Each row is a point on a tangle of strands that fork and nearly touch. The rows are in no order.
Two points are linked if the straight distance between their rows is under 74.2. Some points are linked to none.
gefo: [  7 -37   8  26  -5 -22  -2  -7 -58  -4  -6 -26 -12 -22 -18   2  14  16
  19  22  19 -20  -5  38 -11]
pasuk: [-27 -14   5   7  -5  29  -9  11  24  13  -8 -16  25   2   3  15   8  50
  -7 -24   1 -13  -1   9 -14]
muko: [  9  31   0  -5  -6 -54   4  -5 -25   2  34 -36  -8  -8  -9  18  -4  23
  35  21   2  -5   8  16   9]
zubem: [ 23   7 -17   2  30  34  -8  -6  11  44  -4   7  14   9 -33  17 -19 -23
 -24 -11  -2  11  -6 -35  11]
fega: [-26  15  -7 -17 -19  -3   6  47  -3 -25  -1   3  -3  23 -10  -5   1  33
  29   7   6 -56  12  21  -4]
kufit: [ 18  -7 -24  -2   4   9  13 -40  40  28  13 -31  11  13 -37  22  -8  12
 -29  -2  -3  38 -26   5   3]
Pubi: [-18 -29  24  16   1 -23   3 -27 -28   5  32  28  -1 -47  38   3  26   1
   6 -11  12  22  10   8  -8]
Gabo: [-14 -19  13  42  -7   0  -1 -18 -41  -1   6 -27 -20 -25   5  -3  19  40
  13  20  -6 -27  15  27 -27]
gazi: [-31 -35   3  -3  -1  21  18   3   0 -16 -33  21  11  28  -9 -24   4 -15
   9  16  19 -20   1  46 -23]
maviv: [  3   6   2  22 -16  12 -25 -33   0 -22 -22  48  16 -13  11 -45   4 -38
  18  -6  -1  35 -15 -11  31]
Kelef: [ 16 -34   3   4   1 -32   9 -17 -37  -4  10 -24 -19 -20 -21  17   9   3
   8  15  18  -3 -18  44  -8]
gule: [-15  67 -11  18  -2   7  -8 -15 -11  20  14  -3  13   6  -7   8 -15  15
  25   7  -8 -19 -13  -5  29]
gif: [-52  13   2  -9 -17  -7   2  -8   0 -20  15  41  27   8  -1  -7  10  11
  32  -7  20  -5  -2  29  14]
sorot: [ 30 -15  -1  -4  28 -19 -18  -8  -5  -9   2 -47  15  -1  25  50  14 -11
 -24  -8   6  15 -29  30  13]
tolo: [-10 -32   3 -16   0 -11   6 -32  22  12   8   4  19 -13  -7 -16   0   0
   2  -4   5  42  21   1 -18]
zagu: [  8   9  -4  17 -41  -2  -4  -3   3 -32   4  16 -47 -32  10 -44  20  21
   7   3 -25  -1 -14 -26  -4]
gemis: [ 18 -13 -11  14   2  15  17  -4   1 -10  -1  22 -33  15  15   6  14 -33
 -32   4  14  -3 -22   7  -7]
sudeb: [-11 -31  29   5  -7 -33  -7  -1 -31 -17  18  31  -1 -43  37  26  28  10
   1 -23  20  17   2   3  -1]
nati: [  4  33  -1  -1  -9  -8  21  20  22 -45   2  15 -21  33  36 -32   6 -28
  -7  17 -10 -14   5  17  13]
redam: [ -7 -33   9  12  13  18  12  -3 -29  11  15  60 -20 -10  30  -9  14 -41
 -30   5  14 -16  22  -1 -19]
sisok: [-23   8 -14 -11 -25   5  24   3  35   6  15 -32   2  13 -17 -12   3  61
  13   7 -15 -10   8  19 -21]
Vuso: [ 19  17  -3  -8  34  -8   9 -14   5  23   9 -29  30  25   6  21 -22 -43
  -8  13  -6  21  11  16  11]
zesad: [ 47 -48   0   7 -18 -12 -13 -15   2 -23 -44  -6 -21 -15 -22 -13   2 -28
 -10   4   0  36 -28  -1   5]
Tun: [ 27 -28   5  -7  -9  -6 -10 -17  22 -14 -31  -2   3  -4 -16 -16  -5 -26
  -7 -11   4  57 -24  -3   6]
Led: [ -7  18   4 -15  20 -17   0 -11  14   8   8 -42  44  29  13  31 -11  -8
   9   2   0  26   8  41  23]
pibi: [ 10  11  19  23 -11  -7  -4   8 -17 -17  -6 -26 -21 -12  22 -26   4  23
   1   6 -25 -14   5  -4  -5]
fudem: [  0  40   6   3  21 -11   3 -14 -16  16  21   6   6   6  11  -6 -11 -24
   3   1  -9  13   9 -15  17]
deba: [  5  34   7  -9 -12 -25  10  35  -4 -44  18  31 -38 -12  17 -26  12   7
   9   3 -11 -27   3 -17   6]
Vivi: [-27  26 -11  -2   1  21  -1 -11  17  -9 -12  28  27  31  -9  -4 -13 -20
  17  -7  15  12 -13   9  18]
bizuv: [ 13 -18 -12 -22  35  27   1  15  37  34   1 -12   7  -6  -5  35 -18  15
 -39 -27 -11   2  15 -33 -12]
rona: [  0 -16  -3  29 -33  17  -5 -30  10 -11 -18   7 -14 -11 -17 -48  17  11
  10  14 -15  21 -15   0 -11]
tapo: [  3 -16   7  15  39   7   6 -21 -29  44  24 -16  -8 -25  17  20   8   7
 -27   6 -12 -17  21 -12 -25]
zolan: [ -2  38  -6 -38 -16   9   3  33  49 -20  -5  16   9  22   5  -1  -8   5
  -5 -30 -12   2  -3 -32  15]
Mena: [ -8   8   8 -19 -27 -30   2  56 -14 -41  -8  -3 -15   2   4  -4   7  29
  22   3  12 -50   2  22  -4]
dib: [ 23  13   9  18  -4 -23   2 -24 -45   7  20   3 -35 -23 -21 -20   4 -10
  20  16   1   2   4 -13   6]
Tugor: [  7 -14  -6  22 -29   9  -4 -17   9 -25 -14  13 -45  -9  10 -44  19   5
  -3   8 -15  13 -21  -8   2]
kapo: [-12  17 -30  14  21  56   8  -8  16  38  -2  34   4  22   0   3 -17 -11
 -26  -7 -16 -24  12 -36   2]
viz: [ 14  -8  -7   2 -16 -15  -8 -13  12   5 -13 -26  24  18 -55  19  -4  21
  10  -5  29  20 -38  22   8]
goris: [-11  24 -20  -5 -15   6   6   0  42  -8   1  -7   5  28  17  25   0  10
  -8 -10   5   5 -29  24  16]
sozet: [-12 -24   6  23   9  21   4 -33   0  20   9 -32  -2  -5  -7 -29   6  17
 -13  24 -24  -5  35  -3 -41]
Gupur: [ -5 -69  24   4   3   1   2  13 -17   1  -1  19 -21 -48  29 -20  17  -2
 -20  -4   0  -6  23 -10 -42]
Luzaz: [  2 -31  28 -32  -7 -57 -21  14 -14 -27   9 -11  32 -26  12  31   6 -11
  19  -1  22  56  15   0  11]
pim: [ -3 -21  18  10 -20  13 -36  14 -17 -11 -37  19  16 -27 -20 -33   2  12
  25 -28   1  -2   0 -37  -3]
datav: [ 24 -15   8  26  -9  -6 -33 -14  -6 -27 -25 -16  15  -4  37  15  10 -15
 -11 -10   2  41 -39  35  21]
turu: [ 22  40   6   1   7 -15 -13  -1 -24  -3  11  23 -10   2  21   0  -9 -36
   6  -1   0  14  -7 -27  30]
Rezod: [ 33 -21  17   1 -12 -36 -30  18 -37 -32 -33   9  -2 -16  -3   5   3 -30
  15   6  25  15 -25  -1  23]
zepu: [ 15 -15  17  31  31  -3 -11  -2 -59  28   4 -19 -16 -38  13   5   7  -6
  -9   3 -12 -19  13 -12 -20]
sisar: [ 10 -25   6   7  24   8  15 -30   9  24  -1 -46   4   0 -14 -20  -4  -3
 -13  19 -17   9  33  12 -30]
lolu: [ -6  34 -20  -5   9   0   9  -6  40   3   7 -20  37  37  11  18 -17   4
  -4  -1  -6  21 -10  28  22]
rol: [ 21  37 -18  20  -1 -10  -5 -32   2  24  30 -55   3 -13 -10  31   5  40
 -12  -4 -18   6 -20  -1  15]
Nosa: [ 14  11 -31  -1   7  26  22 -11  43  31  11  -4 -39  11 -30   0  -5  14
 -31   7 -18   7  -7 -36 -15]
ras: [ 46 -18  -5 -13  13 -25 -19  -6   2  -8   1 -83  11   4 -10  40   3   8
 -12  10   0   9 -25  30   7]
suti: [-15 -14  19 -33   5 -27   1  25   6 -12   9 -29  33   5  19  22   3  13
  11  -4  13   5  14  30  -1]
Melo: [-11  34 -10  -6 -20  -1  14   5  11   7  12 -42   1  16  -9 -20  -3  36
  26  20 -14 -35  20  28   0]
tus: [ 15   4  25  27   6 -16 -20   8 -42 -28 -17  -8   7 -19  52 -13  -3 -23
   1  14  -7   1   1  15  16]
zusa: [ 22 -43  25   6  14   3 -32   7 -27  14 -19  14  -1 -34   5 -18  -3 -33
 -20 -17   1   1  18 -34 -14]
taka: [ -2   0   2 -29  30   5   4  56  -8  14 -22  20  20  23 -19  39 -28 -11
   7 -20  20 -33   7  -7   9]
motak: [-30  24 -10  11   9  10  36 -14  -7   4  19   8   3  34  -3  -7  -9  -7
  10  29   3 -13   6  33   1]
mos: [-46  22  -9 -32  -4   1  13  40  19 -11  -2   0  20  19 -13  -2 -11  39
  25  -8  -6 -44  12   8   1]
zaf: [ -2  60 -30 -21  -4  12  -2  32  32   4 -13   8  14  31 -35   6 -27   1
  14  -4  -6 -15 -14 -19  43]
Suf: [ 11  -5  13  52  -5  -3 -13   4 -48 -42  -9  19 -10 -13  51  -6  17 -16
 -11  11   2 -21  -3  30  18]
paro: [ 16  36   2  -2 -20 -22  14  31   0 -46  10  29 -45   5  30 -21  12 -23
  -3   9   5 -19   3   1  12]
gifot: [ 29  43  -8  10  -6 -16 -18  -3   5   9  15 -74  17  -2   2  17  -1  31
  -1   3 -18  22 -19   7  18]
Komu: [-30   2 -15   5 -18  29   9  -8  34  11   7 -28  22   9 -12  12   6  66
  -3 -13  -1  -7  -5  26 -15]
lemi: [  3   5  10 -32  29 -19  17  36   6  19  10 -28  11  13  -2  39 -28   5
   8   8   0 -20  26  -7   3]
bup: [ -3 -14  21 -28 -15 -30   9  21   5 -41  -4  12 -10 -23  12 -53 -11  -2
  25  21 -21   8  36  -1  -5]
tonik: [-10  34   0   8   0  11 -18  16   3 -13 -14 -24  28  28   2 -10 -10   4
  16   5 -10 -15  -7  23  16]
vesum: [  5  39   9 -24  -1 -52  10  -2 -14  -3  34 -28  17  -2   1  16 -12  -3
  35  25   6  14  19  10  14]
mog: [ 10 -13 -14   4   8   0  11 -59  12  24  24 -24  -1  -6 -23  11   3  10
 -19   5   0  29 -16  14 -13]
kugo: [ 38 -16  19 -21  18 -34 -22  18  -1  -1 -10 -58  30  -5 -12  14 -15 -12
  -3   0  -1  29  11 -20  -1]
Nufu: [ 33 -22   8   7  -2  -1  -3   1  -8 -10 -15  17 -24 -11  22  -6   5 -42
 -26  -3  -2  18  -2  -4  -4]
tovuz: [-11   4 -11  28  -9  -3  11  -7 -24  11  30 -22 -35 -19   7  19  20  48
  -7  12  -6 -36  -5  20 -10]
zibub: [-21  -9  -7   2  -3  50 -10 -11  28  22   0  21   6  -1   4 -22   6  23
 -15 -23  -9   3  15 -39 -17]
pesal: [  3 -14  18   9 -17 -44  -8 -27 -18 -11   0   1  19 -23 -15 -13  -6  -6
  39  16   2  45  -4   4  11]
Daleg: [ 21 -20  -6   8  34   2   3 -23  -6  45  25 -42 -10 -23 -25  33   1  18
 -20   1  -4 -12  -1 -14 -16]
Von: [-37  -9 -16  16  34  39  29   4   7  14  -9  13   4  36  10  19  -3  -9
 -20  26   0 -39  15  36 -17]
poraz: [ -7  -4   9 -26  -5 -12 -18  45   7 -12 -19 -32  33   4   0  33  -3  26
   5 -20  10   1  -9   9  -2]
feko: [  7  43 -11  17  15  24  -3   7 -19  20 -13  32  -3  15 -14   5 -15 -26
   1  -3  -1 -27  -3 -29  23]
Mov: [ 12  26  -3  -4 -14 -14 -18  -5   1   2  -5 -22  19   8 -30   4  -6   9
  18   1   4  22 -20  -7  17]
Kedeg: [ -3 -37  32 -19  -6 -46 -17  10 -31  -6  11  12  21 -46  14  24   7  -1
  15 -10  24  37  12  -9   0]
Bafeb: [ 35   7 -16   1  21   1 -10 -25   2  35  19 -43  -8 -18 -28  40   2  22
 -20  -3  -5   9 -19 -19   2]
vitas: [ 20   1   7  49 -17   7 -18   5 -32 -38 -25  34 -21  -7  34 -18  18 -25
  -6  -4   3 -12 -22   0  31]
Nanob: [ -1  18  -1   8 -34   2 -13   1  21 -20  -2 -33  -3  -7  21 -27   8  35
   3 -10 -30   8  -8   0   1]
nul: [-11  44  -3 -13 -13 -11  12  16   8   1   3 -39  24  31 -10 -16 -21  16
  34  16  -8 -20  15  19   9]
Zikig: [ 17 -27   5 -11  54  -7  19   6 -10  29   1 -21   7  11  -8  27 -24 -35
 -28  10  -1 -13  23  12 -17]
zok: [ -8  17   5 -32 -20  14  -7  26  44 -22 -27  -5  12  21  -1 -19   0  15
   3 -20  -9   3  -1  -7  -2]
misu: [ 27 -21  20  10  -9 -21 -30  -9 -45   4 -33  14  14 -28 -18  -9  -8 -41
  20  -2  18  33 -14 -17  18]
Vip: [-35   9  -8  -9   6  -5  47 -22  13  -6  42  14 -18  11  17  -5   7   2
   2  21  -2  -5  13  26 -16]
Rusi: [ -1   9 -17 -34   0  27  30  26  49  -5  -3  12 -34  29  -8 -12   3  -1
 -16   2 -14 -19  11 -13 -20]
zemut: [ -7  22 -16  10 -20   4  10  23 -10   6  12 -10 -25   2   3  30   7  44
  -5  -4  -1 -50 -22  16   9]
mede: [ 19  19   0 -12 -15 -55  -1  18 -20 -13  35 -38 -19  -9  10  43   7  28
  10   2  11 -10  -5  19  11]
lovo: [-31  47  -6   8 -17  20 -12  -3  13   5  14   3  10 -10  -1 -20   7  46
  21 -17 -22 -16   6 -21   0]
Zipa: [-46   8  -1   2 -19  -4  21 -11   4   3  27   9   9   2  26  29  13  38
   7  -4   9  -8  -5  38  -4]
lod: [  1  31  -3   6 -17  12 -27  -6  18 -12 -14  19  25  14   9  -5   2  -8
   4 -22   7  27 -34  -5  28]
baz: [  4  -9 -11  31 -28  -1  -4 -33 -13 -18 -21   0   4   0 -18 -11   5  -6
  15  11  11  26 -41  31  19]
tavun: [ 15  40   1  -5  26  -8 -11 -23  14  20  14 -18  32  14   5  -2 -25 -31
  -3   7 -11  34  11 -14  22]
Foze: [ 20  55   1  -7 -13 -26 -27  14   6   0  11 -56  26  11 -11  19  -3  24
  17   0  -3  23 -13 -13  28]
Tili: [ 10 -36  26  20  -7 -15 -34 -21 -28  10 -23  11  31 -41  -9 -15  -5 -16
   4 -12   7  41  -2 -22   7]
kodob: [-10  44 -24  -5   2  14  15  -6  21   9  -5  20   3  43 -27  -1 -16 -13
  10   3   2  -3 -18  -1  23]
Ven: [ 11 -54   9  -5   2 -26   0 -25   6  -4 -19   5  27 -14 -15 -16  -8 -43
   8  13  10  58  -7  16  -3]
nafis: [-29  -9  29 -15  -4 -17  -2   7 -14 -25  -3  17  17 -22   1 -55 -13   1
  38   9 -17  -2  42 -15  -9]
Mebud: [ -3 -18  24   8 -13  -2 -40  -4 -20  -4 -32   6  44 -29 -13 -31  -7   6
  28  -9   5  31  10 -20   9]
kataf: [ -3  -3 -10  42  -3  19   3 -31 -37  12  -6  -5 -41 -11 -17 -27  12   9
   4  30 -13 -19  -3  -3 -24]
feg: [-36  16 -29   2  16  73   5  14  31  22 -24  34  11  24  -4  12 -18   4
 -15  -7 -21 -49  12 -32   9]
Bes: [ 27  27 -27   4   3   9   9 -14  10  37  10  -1 -35  -3 -46   4  -8   1
 -11   9  -8   0 -17 -38   1]
Pevod: [-15 -37 -10   6  23  29  22 -13   2  30   0   6 -15  12 -13  18   5  -5
 -24   4   5 -11   9   1 -35]
Kufug: [ -4 -37  -4   8  33  35   4 -14  -9  38 -19  12  18   5 -16  27  -5 -22
 -24  -6  17 -10  -3  -2 -11]
bef: [ -4 -50  16 -20   0  -7   8  16   5 -17  -2  29 -23 -27  21 -35   7 -13
 -13   0  -3  -7  34  -4 -30]
ganad: [-20  34   5 -20   2 -16  32  -5   5  -4  41  14 -11   5  16 -24  -2  -3
  16  17  -5  -8  31   3  -2]
damal: [-15   9  17  -8  -9  -8 -14  -2  -9 -18  -5  44   0  -9  13 -48   3 -18
  21  -5  -9  -5  19 -34   4]
zogi: [  8  -8  12  14 -18 -38   2 -25 -33  -3  18   8 -12 -33 -25 -12   5  12
  33  19  12  13   7  -1   5]
Purof: [ 20  14  -7  43  -3   3  -1 -24 -39   7  17  -8 -47 -13 -14 -12  13   9
   3  23  -9 -15 -11  -9   0]
nomi: [-20 -11   3  -2 -10  22   3 -34  27  20  12  13  22  -5 -15 -26   3  14
  -4 -16  -4  34   6 -15 -13]
Gile: [  0  -3  17 -30 -13 -45 -17  26  -9 -31  -6  12  20   0   8  27  -4 -21
  24  -2  33  33 -11  15  22]
dima: [ 16 -18  16  30   5  -1 -10   1 -34  -1   1 -17 -17 -26  22 -16   7   0
  -2   7 -14  -5   9 -19 -11]
Liv: [-11  19 -19  13   1  34   6  34   2  16  -8 -12 -15  17   6  39   0  39
 -21  -4 -12 -50  -8   3   2]
zeku: [ -9  11   6  -3 -13   0 -21 -21   9  -8   5  53   9 -10   9 -40   3 -33
  11 -16  -5  26  -2 -33  18]
Niki: [-15 -12  15 -32  12  -7 -14  55   0  -7 -19   7  38   5  -8  40 -12   3
  13 -23  24  -7   9  -5  -3]
nibiz: [ -4 -36  18   4  18  -4  10   3 -35  18  16  27 -24 -31  30   2  12 -13
 -19  -5  12 -11  27  -9 -25]
mivad: [ 33  27 -17  12  18  20  -3  -2  -7  39  -1  26 -25  12 -31   9 -17 -16
 -14  -9  -2 -14 -13 -56  12]
Zum: [ 10 -23   0  38 -26 -27 -20 -38 -22 -27 -18   8  12 -27  -8 -26   4  -5
  22  15   0  42 -28  27  16]
subu: [-22  14 -27   7  19  50  16   0  10  16   4  58 -22  24   3   3   3 -28
 -13   2  -4 -26   7 -29  -5]
nad: [ 38  -2   7 -23  14 -36  -8   6   9   5  18 -72   3  -9 -13  32  -5  16
 -12   0  -9  15   4  -6  -8]
tof: [  6 -18  -4   6  31  17  -6  -5 -26  32 -15  32   9  -3 -14  29 -11 -36
  -9 -17  30 -11  -6  -9   7]
paza: [-20  50 -19  30   8  40  -1  -2 -13  14  -5   8   6  25  10  13  -9   5
   4   4 -10 -32 -12  -3  29]
zan: [-14  27 -19  -1 -33  16   6  -3  40  -1  14 -41  -6   1  23 -17  18  57
  -3  -2 -33  -4  -5  10  -9]
getek: [ 20 -39   7  22   9  -9 -16 -23  -3 -14 -14 -32  17 -10  39  21  13 -15
 -28  -9   1  22 -30  34   3]
Vis: [  6   7  -6 -36   1  13  25  27  30 -22  -1  30 -34  26  -5 -30  -6 -40
 -13   3  -8  -4  19 -21  -9]
Zoz: [ 19 -31   1  -6  -3 -27  -1 -14 -13   0  -7 -28  -1  -4 -37  20   2  -8
  11   6  25  20 -28  33  -3]
Tiv: [-33  20   2   4 -13  39  -9  -2  24   0   2   8  14 -12  -9 -35   7  35
   1 -25 -19 -14   9 -38 -16]
peta: [  3  10   2  15 -11  -7   9   4 -26 -14 -12  17 -19  14 -22 -10  -5 -11
  19  25  26 -27 -19  21   7]
Dage: [  3  17   7  24 -17   6 -10   3 -38 -24 -24  31 -27   3   0 -17  13 -12
  17  -1  12 -21 -20  -3  13]
Pidi: [-49  20   7  -9  -5   1   9 -10  -4   0  18  16  34  -2 -12   1  -2  20
  41  -4   8 -14  11  13   8]
Zuli: [  5   0  -9  -3 -10   7  18   7  24 -24  -8   4 -17  30  19  19   7 -15
 -18  -8  14  -2 -25  36   4]
Loba: [ -6 -10 -10  20   5   9  15 -34  -5   7  11  23 -25   3  10   3  16 -27
 -20   9   8   7 -16  11  -7]
vof: [-25 -20   2   5 -11   5  13   8 -15 -17 -19  26  -9  16 -17 -13   5   1
   9   5  25 -29  -8  31 -13]
Begor: [-18  15 -17   7  18  15  29   0  -6  10   8  26 -21  31  -7  15  -4 -17
  -3  25   4 -33   2  25   1]
telu: [ -8 -27   3 -18   6  27  -3  24  31  23 -13  -9  11   7 -12  17  -5  38
 -22 -23   2 -11  14 -10 -24]
seso: [ 31   6   3 -16  16 -11 -32  17 -10  21  -8 -25  24  -3 -13  21 -21 -10
  -7 -15   6  26   1 -41   9]
vesul: [  3 -44  26   8   3  16 -32  18 -16   2 -28  32   8 -37  23  -9  10 -13
  -6 -33   3   9  10 -18 -10]
teb: [-21  -4 -13  -1  -9 -26  28 -22   2   1  30 -24   2   6   1  28  15  25
  11  13  17  -9  -3  59  -5]
Gibom: [ -9  -6 -13  22   9  31  13 -12 -12  24   0 -19 -29  -4 -28 -20   9  28
  -4  32 -13 -26  11  -9 -44]
Rele: [ 28  -8   6 -13 -10 -40  -8   3 -13 -29 -16  33  -3   0  -2  11   0 -37
   9  -5  32  29 -19   7  25]
puve: [  0   0  -1  -8  29  35  -8  47  -4   8 -41  13  10  34  -7  29 -18 -14
  -9 -18   2 -43   5  -8   7]
mefa: [-40   2  -4  11 -32 -11  12 -17  -6 -22  22  16  -5  -4  10  -9  19  30
  27  -1  17 -15 -10  40  -2]
subo: [-20 -29  11   1   2 -13  15 -20 -13  11  36  23 -14 -31  26  -1  13   1
  -7  -5   7   1  25   4 -21]
pep: [  3 -15  -8 -25  20   3   8 -16  41  37  27 -23   4 -21  -8  18  -4  22
 -34 -24 -11  29  14 -27 -24]
los: [ 23 -59  18 -12  10 -19 -13  20 -41  13  -8  39 -22 -39  -3 -11   3 -47
  -5 -12  29   2  17 -29 -15]
kod: [ 22 -32   8 -14  44  -4  12 -14  -5  32   7 -52   7   6 -12   9 -11 -20
 -11  13  -1  -4  27  10 -23]
pag: [ 22  18   3 -23   5 -15  -2  14  33   1   1 -43   6  -1   6   8  -3  23
 -15 -11 -18  21   8 -11  -8]
nalig: [ 19  -4 -30   8  24  28   2 -32  17  43  -7  -8  17  14 -37  35 -18  -1
 -28  -6   8  18 -26  -9  15]
Susi: [-34  10 -11 -31 -11  27   7  32  53 -15  -9   0   5  27  -7  -5  -2  34
  11 -13  -9 -35   0  -5  -8]
nim: [ -5 -38 -13  30 -31  13   2 -39   4 -18 -24   6 -12   1 -28 -38  12   1
   6  14   5  29 -24  28 -14]
Vos: [-12 -30  11 -18  -5 -33  11  -7   2  -8  18 -25  19   0   9  32   2  16
   6   2  22   5   5  62 -12]
zene: [ 30 -13  14  18  -1 -12  -4   4 -13 -26 -24   1  -3   4  20 -22   5 -41
 -10  19  -9  17   0   8   8]
fer: [ -3 -28  -4  -7  19  46  -8  29  17  20 -32  23  14  24   8  16 -14 -26
 -31 -29   4 -24  15 -20 -15]
rasip: [-21 -22 -19  15  12  51   8  -7  -2  14   4  68 -23   9  15  -6   8 -40
 -19  -4  12 -20  12 -21 -15]
tig: [-19  48  -6 -25  -9  -7  25   8  22 -16  36  12  -9  17  13 -14  -7   8
  14   8 -15  -9   8 -14  -2]
lop: [ -8 -44  12 -24 -16  -9  10  20  10 -42  -4  43 -19 -27  25 -61   3  -9
   5  16 -14  -1  34  -7 -18]
mel: [ 13  23  -7 -16 -16  11   8  18  39 -42 -24  16 -26  34   7 -42   1 -34
  -8   0 -16  -1  -7 -13   5]
subam: [  5 -68  21 -17   2 -17   7 -28  16   7  -2 -10  24 -27 -11 -12   2  -8
  -5  -3   5  52  16  10 -21]
vipa: [  8  17   4   9 -17  -3 -25   0   2 -20  -7  -5  17   3  27  20  13  -3
  -2 -15   4  34 -33   8  20]
zos: [-17 -33  25  -6 -18   6 -43  15 -15 -18 -25  53  18 -26  14 -20  10 -12
  15 -30   5   5  13 -33   1]
Sigep: [ 12  -1   4 -33  47  -8  27  33   9  17   3 -23   2  33  -1  21 -30 -30
 -11   9  -5 -16  25  -1  -3]
Vefug: [  4  24  -6  -3 -27   7   0  11   4 -19  15  35 -52 -20   7 -32  19  12
   1 -10 -15 -20 -10 -40  -2]
pev: [-11 -21  23  -8  -8 -16  -8  30  -7 -39  -9  26   8  -2  29  -2  11  -7
  -1  -9  16  -8   7  20   8]
Tise: [-15 -22 -19  18  34  40  32   8  -9  24  15  10 -25  20  16   5  10 -13
 -33  29  -7 -29  27  13 -38]
vavo: [ 23   1  -6 -18   6   2   8 -12  41  16  20 -43   7  -4   6   6  -6  22
 -29 -15 -26  33  15 -24 -15]
Gibu: [ 26  25  15  -6   4 -16 -34   4 -11   1 -14  -1   9   1   5  12 -15 -33
   0 -13  10  31 -16 -32  29]
kedut: [-22  -2 -12 -22  30  55   4  33  35  19 -24  28  14  28  12   7 -18 -17
 -19 -20 -14 -35  33 -29  -6]
leno: [ -6  68 -11 -17 -10   8   4  12  31 -14   8  10  -7  20  17  -3  -6   6
   0  -5 -20 -11  -8 -30  23]
Res: [ -1 -12 -17  17   0  16  15 -39   7  12  19 -11 -14  -1   1  14  18  10
 -21   8   1   3 -18  31 -12]
Topo: [-21 -27   5  -6   1  27  16   1  16 -15 -25  31  -6  24   8 -28   7 -33
 -14   8   8  -4  17  19 -14]
ribeb: [-36  55 -15   5 -12   8  -4  -8  -9  10  17   7  23   8 -29  -3  -3  38
  39  -2   5 -21  -9 -11  19]
vov: [ 12  57 -18  -6 -16   8 -10  30  25  -1 -22 -24  15  24 -34  -7 -23  25
  13  -4 -15  -9 -14 -19  29]
siru: [ 14   8 -28 -16   6  33  19  16  38  15  -2   0 -36  10  -7   4  -3   6
 -31   0 -19 -14  -7 -31 -15]
Nog: [  1  34   7 -33  24 -40  12  16  -4   8  24 -34  16  18  -4  34 -28  -5
  21  19   1  -3  21   0  15]
vuvav: [ -4 -19 -11  10  -2  22   0 -25   1  37  29  55 -28 -16   7  11  17 -21
 -20 -25   8   7  -8 -34 -14]
Dorar: [  9  12  12 -20 -18 -53  -4  55 -20 -32   8 -16 -15 -11  16  17  14  25
  14  -2  10 -14  -1  15   4]

Follow the links from the first point to the second, and from the first to the third. Name the last point that the two ways share.
lop / kapo / Kedeg | nibiz
tonik / gifot / datav | sisok
taka / maviv / Kedeg | nibiz
paro / Res / mefa | mivad
suti / subam / nalig | ribeb

A fork is a point with three links, a tip a point with one. Leave the first point through the second and follow the links. Name the first fork or tip that comes.
dima / zepu | Liv
pasuk / telu | nad
Niki / poraz | ribeb
zusa / vesul | nibiz

A fork is a point with three links. Follow the links from the first point to the second and name the forks in between, in order.
vipa / pag | nad
feko / mefa | ribeb
deba / teb | mivad ribeb
zan / pep | sisok
